Each row is a point on a landscape with many valleys, with its height.
From any point a ball rolls to the lowest of the 2 points nearest to it. It stops when none of these is lower. Distance is the straight distance between rows; heights are no part of it.
Q_524: 117 145 116 150 129 114 126 101 100 137 125 129 140 127 145 157 148 127 124 110 130 149 132 154  height 247
Q_956:  87 145 157  83 126 115 107 119 111 102 150 147 157 118 110 102  91 127 123 143 135 147 145 160  height 489
Q_465: 101 134 123 113 156 114 116 129 128 103 120 139 158  84 119 125 127 144 135 136 147 130 110 142  height 256
Q_217: 142 146 140 147  99 131 172 109 118 172 137 106 128 155 142 109 159 132 133  97 115 105 149 125  height 619
Q_307: 130 143  95 116 123 115 150 117 137 135 128 130 157 125 108 116 140 133 158 134 131 139 126 140  height 56
Q_893: 111 111 106 110 142 134 119 106 102 123 102 132 147  85 116 151 122 157 133 132 136 133 122 144  height 399
Q_489: 129  92 132  96 115 162 126 127 123 130 115 125 103  93 109 136 102 140 116 123 128 123 124 103  height 276
Q_881: 128 140 131 147 119 111 128 112 109 133 135 129 124 178 136 125 114 104 127 115 111 147 154 168  height 405
Q_352: 127 100 134 137 154 147 115 149 138 134 116 121 119 126 129 153 130 135 105 126 121 128 132  97  height 633
Q_487: 146 121 129 123 120 152 122 150 145 113 148 144 127  78 115 110 118 109 117 129 141 106 111 107  height 434
Q_602: 138 122 122 161 130 135 147 152 164 127 125 112 120 133 151 123 152 143 131 129 108 110 131  93  height 514
Q_695: 111 140 142 121 129 114 104 118 109 124 148 144 139 160 130 126  99 103  98 144 128 154 155 175  height 459
Q_12: 128 115 131 157 126 111 141 140 131 130 120 111 110 165 136 136 134 132 131 111 101 149 155 100  height 425
Q_284: 132 106 133 115 102 123 133 115 125 122 120 130  92 120 117 146 113 131 135 119 128 144 133 121  height 406
Q_981: 129 142 107 152 126 135 123 104 121 150 122 121 146 114 145 149 156 140 126 121 130 132 128 148  height 193
Q_23: 103 133 159  60 123 125 112 133 117 111 139 131 151  83  97  97  87 126 121 122 141 131 113 119  height 265
Q_923: 145 129  92 131 118 159 142 133 151 159 126 124 144 111 123 121 156 139 139 152 125 124 115 124  height 290
Q_530: 120 130 153 112 103 115 119 116 118 106 150 149 107 141 121 111  93 108 113 134 125 146 152 156  height 439
Q_907: 125 120 128 121 164 132 139 174 163 117 120 128 125 141 124 119 142 139 126 158 119 117 117  83  height 586
Q_440: 121  91 142  86 142 172  98 128 115 115 113 114 139  74 114 128  97 146 128 112 138  93 111 119  height 197
Q_736: 137 121 129 120 132 137 138 158 167 101 138 138 119 106 112 109 120 121 131 138 128 115 122  93  height 414
Q_570: 136 156 122 135 100 112 155  83  91 142 129 133 128 156 134 123 136 120 141 107 124 132 151 161  height 342
Q_760: 126  87 126 132 112 147 114 121 110 145  98 111  91 128 134 173 133 149 140 127 121 134 121 122  height 645
Q_463: 156 155 129 158 102 130 164 122 132 178 144 104 143 138 150 106 163 138 124 102 125  92 134 126  height 650
Q_184: 109 114 144 124 122 119 108 114  97 138 107 132  94 135 126 173 126 121 122 125 145 153 115 139  height 347
Q_808: 105 122 125 106 127  99 122 105 113 116 119 135 130 117 113 142 111 134 129 131 133 151 136 152  height 337
Q_419: 148 162 113 124 145 124 132 137 144 122 158 151 127 124 132 107 142 112 139 172 149 101  80 115  height 158
Q_459: 120 129 152 139 169 106 104 157 160 108 134 139 131 152 130 117 127 114 128 134 134 123 111 115  height 143
Q_824: 123  92 140 135 135 148 107 131 121 139 107 116 100 126 127 170 126 138 116 123 124 137 130 109  height 639
Q_2: 128 112 125 121  90 122 144 110 112 131 108 118  89 133 129 154 122 131 157 114 124 141 118 133  height 390
Q_242: 116 122 152  93 129 132 114 137 136 125 130 143 126 119 113 124 101 123  96 131 135 141 139 119  height 219
Q_414: 140 155 126 155 124 117 155 122 109 162 142 106 147 200 152  95 127 105 116 112 110 106 158 154  height 555
Q_618: 133 143 130 121 143 110 128 156 163 100 152 149 124 156 121  95 122 110 148 156 131 114 116 119  height 352
Q_693: 116 128 176  83 155 134 113 164 156  99 129 134 134 116 117  99 105 120 123 128 139 116 108  94  height 138
Q_353: 142 110 112 143  91 147 135 105 125 137 126 120 115 104 133 143 138 141 159 104 123 123 130 130  height 320
Q_868: 125 119 141 109 127 122 136 156 156  97 133 138 114 129 112 110 104 122 120 134 121 128 140  99  height 435
Q_846: 148 158 111 146 144 118 126 137 151 133 145 134 130 125 149 118 151 122 130 156 151  95  82 129  height 228
Q_59: 137 137 107 143 106 146 146 101 115 165 127 117 145 118 141 139 165 151 144 117 123 124 132 139  height 83
Q_823: 121 117 146 102 161 165  93 136 125 103 119 125 152  73 123 119 116 136 133 121 146  89  97 125  height 121
Q_717: 110 124 124 148 155 109 107 115 114 131 123 123 147 121 125 152 140 126 124 113 139 152 123 141  height 285
Q_35:  97 114 131 115 145 125 102 112  95 127 112 134 134  91 123 166 114 144 120 128 146 148 121 139  height 379
Q_563: 124 104 126 151 120 118 137 123 119 146 109 102 114 152 128 150 145 143 149  99 111 149 132 110  height 393
Q_322: 134 112 100 113 116 143 146 126 141 149 110 116 131 120 107 136 143 150 142 137 122 140 129 119  height 218
Q_555: 122 155 110 133 130 123 132 109 122 118 130 143 148  88 133 133 132 131 117 138 140 137 131 149  height 181
Q_990: 149 133 110 147 108 139 141 123 147 133 140 132 123 109 137 128 136 130 117 127 127 114 129 124  height 473
Q_578: 139 109 116 151 118 160 133 130 142 167 118 102 137 128 138 144 157 159 139 125 107 127 135 115  height 584
Q_254:  95 118 161 100 151 121  91 121 108 120 119 131 148  91 114 145 107 140 106 115 146 136 117 135  height 402
Q_714:  98  97 155 120 144 114  93 128 105 133 116 121 110 127 119 162 109 122 111 115 140 157 124 125  height 329
Q_338: 128 109 121 117 156 152 130 158 162 120 112 123 127 123 113 116 145 141 132 150 125 115 102 104  height 599
Q_711: 136 119 128 147  97 124 149 103 121 147 118 114 109 136 132 144 140 139 159  92 117 135 135 124  height 360
Q_264: 151 152 131 168 124 107 145 139 127 139 143 104 124 187 158 101 127 106 101 119 114 113 155 131  height 507
Q_494: 146 135 137 150  97 123 153 124 133 120 130 131  91 157 144 128 127 119 114 117 103 131 157 115  height 515
Q_149: 101 119 128 114 119 110 118  97  86 128 105 135 110 110 127 168 122 141 137 132 144 144 124 148  height 359
Q_346: 121 137 112 143 141 101 134 130 126 141 127 114 153 174 120 121 143 118 150 113 125 149 144 144  height 77
Q_48: 125 140  98 136 116 139 135  95 102 124 124 147 143  75 136 140 132 142 139 125 137 130 130 140  height 242
Q_20: 136 156 101 135 107 129 157  93 109 143 129 128 155 107 134 122 159 144 148 111 125 129 140 143  height 206
Q_201: 147 134 121 137  94 135 151 120 134 135 137 129 108 136 132 131 129 119 120 121 119 135 143 126  height 495
Q_362: 139 116 105 131 106 145 134 104 117 124 129 126 134  82 120 137 128 144 152 117 129 119 120 134  height 287
Q_970: 132 159 117 128 137 120 124 125 133 127 136 147 154 128 129 122 133 119 110 144 138 136 134 153  height 95
Q_837: 141  99 109 148 136 168 106 134 140 151 113 108 146 117 135 141 152 157 143 143 116 115 118 126  height 605
Q_850: 149 129 119 117 145 172 119 158 144 123 138 138 127  92 127 110 134 122 132 158 139  87  85  96  height 620
Q_484: 115 124 152 127 111 103 115 119  88 130 120 131  85 170 138 157 113  94 132 128 132 162 134 153  height 556
Q_182: 134 171 118 144 116 112 156  86 101 131 135 133 149 134 141 116 147 125 131 105 122 125 142 160  height 296
Q_803: 145 136 135 119 148 130 138 163 163  96 145 147 119 132 121 100 122 115 143 157 135 102  99  96  height 386
Q_343: 116 121 165 116 163 127 105 158 156 106 128 134 139 124 116 123 118 126 112 123 136 123 115 111  height 19
Q_560: 143 140 143 147 106 115 142 120 103 131 122 123  84 186 150 129 119 105 118 123  99 137 163 135  height 535
Q_884: 147 148 119 148 135 126 130 158 156 133 138 130 124 151 143 116 136 123  96 153 136 112 124 115  height 549
Q_112: 121 145 123 129 142 103 123 139 146 100 147 146 151 155 124 101 119 109 158 146 132 122 128 155  height 295
Q_420: 106 139 144 108 123 110 113 124 129 101 158 149 143 128 118 100  92 113 126 142 131 139 151 167  height 464
Q_61: 123 131 114 132 118 111 146 110 101 159 122 114 133 186 122 129 140 121 151 105 114 154 155 146  height 178
Q_605: 131 118 143 112  93 117 134 120 119 110 133 145  78 137 123 132 102 113 122 128 119 146 148 133  height 420
Q_334: 112 141 165  78 134 132 112 146 138 104 144 139 152  93 106  92 101 119 127 128 151 118 111 116  height 221
Q_44: 108 106 139 137 161 112  99 135 122 131 119 120 136 131 116 148 123 120 112 115 133 158 124 122  height 309
Q_750:  98 128 130 113 143  95 116 116 128  99 132 143 150 107 105 120 111 130 134 130 139 142 125 148  height 305
Q_997: 131 114 129 136 127 114 143 152 148 108 123 127 109 144 121 123 121 137 128 128 106 136 155 104  height 456
Q_221: 136 105 134  88 132 170 112 137 123 116 126 130 127  69 108 124 101 133 124 122 139 115 111 106  height 240
Q_158: 125 103 145  86 122 147 129 141 132 124 118 136  99 111 110 135  97 135 104 129 128 140 141  97  height 263
Q_642: 109 127 115 121 113 100 140  99  91 154 111 114 122 158 125 154 142 131 152 112 129 161 133 146  height 229
Q_272: 120 115 149  75 116 145 114 121 113 115 127 137 134  76 106 126  88 130 115 124 143 129 118 118  height 274
Q_51: 126 152 106 139 139 100 137 130 134 121 138 133 161 173 134 103 130 114 155 127 126 125 136 164  height 210
Q_910: 128 131 144 138 106 113 142 121  88 136 115 123  76 191 142 142 125 101 138 116 118 149 144 136  height 546
Q_18: 123 134 135 119 139 123 111 132 139 126 133 143 139 126 119 132 118 118  94 134 137 136 132 137  height 171
Q_637: 121 127 124 113 164 148 104 132 125 106 118 141 157  77 123 130 133 142 131 139 147 101  98 133  height 191
Q_737: 146 121 122 120 144 170 132 160 160 130 131 122 128 112 126 119 144 134 127 161 128  99 107  93  height 610
Q_948: 142 127 132 166 121 124 128 122 127 150 128 114 119 149 149 148 145 123 103 110 118 136 139 130  height 394
Q_120: 127 155 138 128  99 113 142  88  87 122 135 136 119 167 144 120 109 103 136 121 116 138 151 182  height 376
Q_774: 145 129 107 137 123 149 126 133 146 120 140 138 134  88 126 121 137 127 135 137 138 107 110 123  height 451
Q_719: 136 137 127 136 146 125 135 172 160 112 128 134 121 150 139 117 137 125 110 155 119 115 133  90  height 571
Q_988: 122 116 140 146 126 116 121 118 113 144 122 126 104 150 135 162 133 117 113 114 128 161 129 131  height 363
Q_316: 144 163 134 152 113 119 160 107 112 164 143 105 143 180 141 101 146 119 119  94 117 101 149 147  height 587
Q_863: 131 132 131 142 130 112 120 136 124 122 139 135 132 178 138 119 110  96 103 134 118 142 157 159  height 431
Q_227: 124 111 134 164 126 129 150 149 142 132 115 102 120 146 149 146 151 152 132 124  91 134 149  81  height 468
Q_875: 128  87 121 143 155 166  87 128 121 140 107 109 137 108 128 151 138 154 134 128 129 115 119 133  height 617
Q_374: 136 167 109 112 148 119 135 130 131  99 154 158 144 110 124 100 134 112 151 171 148 115  94 129  height 82
Q_305: 150 155 120 159 121 109 150 156 159 131 143 118 124 160 159 103 139 125 112 138 126 102 128 113  height 511
Q_358: 127  90 135 133 160 168  90 146 136 133 114 114 128 111 128 147 131 144 105 125 128 111 121 108  height 626
Q_267: 153 147 128 169 119 119 140 136 141 145 137 109 121 150 161 118 139 125  92 114 118 114 135 127  height 447
Q_518: 142 141 132 143 163 117 113 150 162 120 136 134 127 138 141 122 145 120 128 149 142 103  89 117  height 234
Q_797: 150 112 114 158 117 159 142 144 160 150 125 102 130 120 148 121 156 156 147 134 106 107 121 102  height 552
Q_355: 122 145  96 111 142 115 136 129 140 108 132 145 154 107 109 111 137 129 161 152 148 130 105 137  height 157
Q_811: 131 122  98 106 104 117 151 118 131 137 125 129 134 130  99 119 129 136 142 130 125 152 143 136  height 145

Where does a ball stop that starts at each point below?
Q_863: Q_59
Q_560: Q_346
Q_254: Q_59
Q_868: Q_346
Q_420: Q_970
Q_563: Q_970

Call two points neighbours if one is among the 2 nearest of the other. Go from one point of each pair to the other, from neighbour to neighbour, staying as low as possible. Name the highest point that can't be avoided.
Q_307 / Q_823: Q_272
Q_374 / Q_343: Q_518
Q_823 / Q_184: Q_149
Q_343 / Q_970: Q_489
Q_307 / Q_374: Q_355
Q_346 / Q_59: Q_524

Write out the way that a ball takes from each point below.
Q_695: Q_863 > Q_881 > Q_120 > Q_570 > Q_182 > Q_20 > Q_59
Q_910: Q_560 > Q_494 > Q_201 > Q_990 > Q_774 > Q_487 > Q_736 > Q_803 > Q_618 > Q_112 > Q_51 > Q_346
Q_760: Q_2 > Q_711 > Q_353 > Q_362 > Q_48 > Q_555 > Q_970
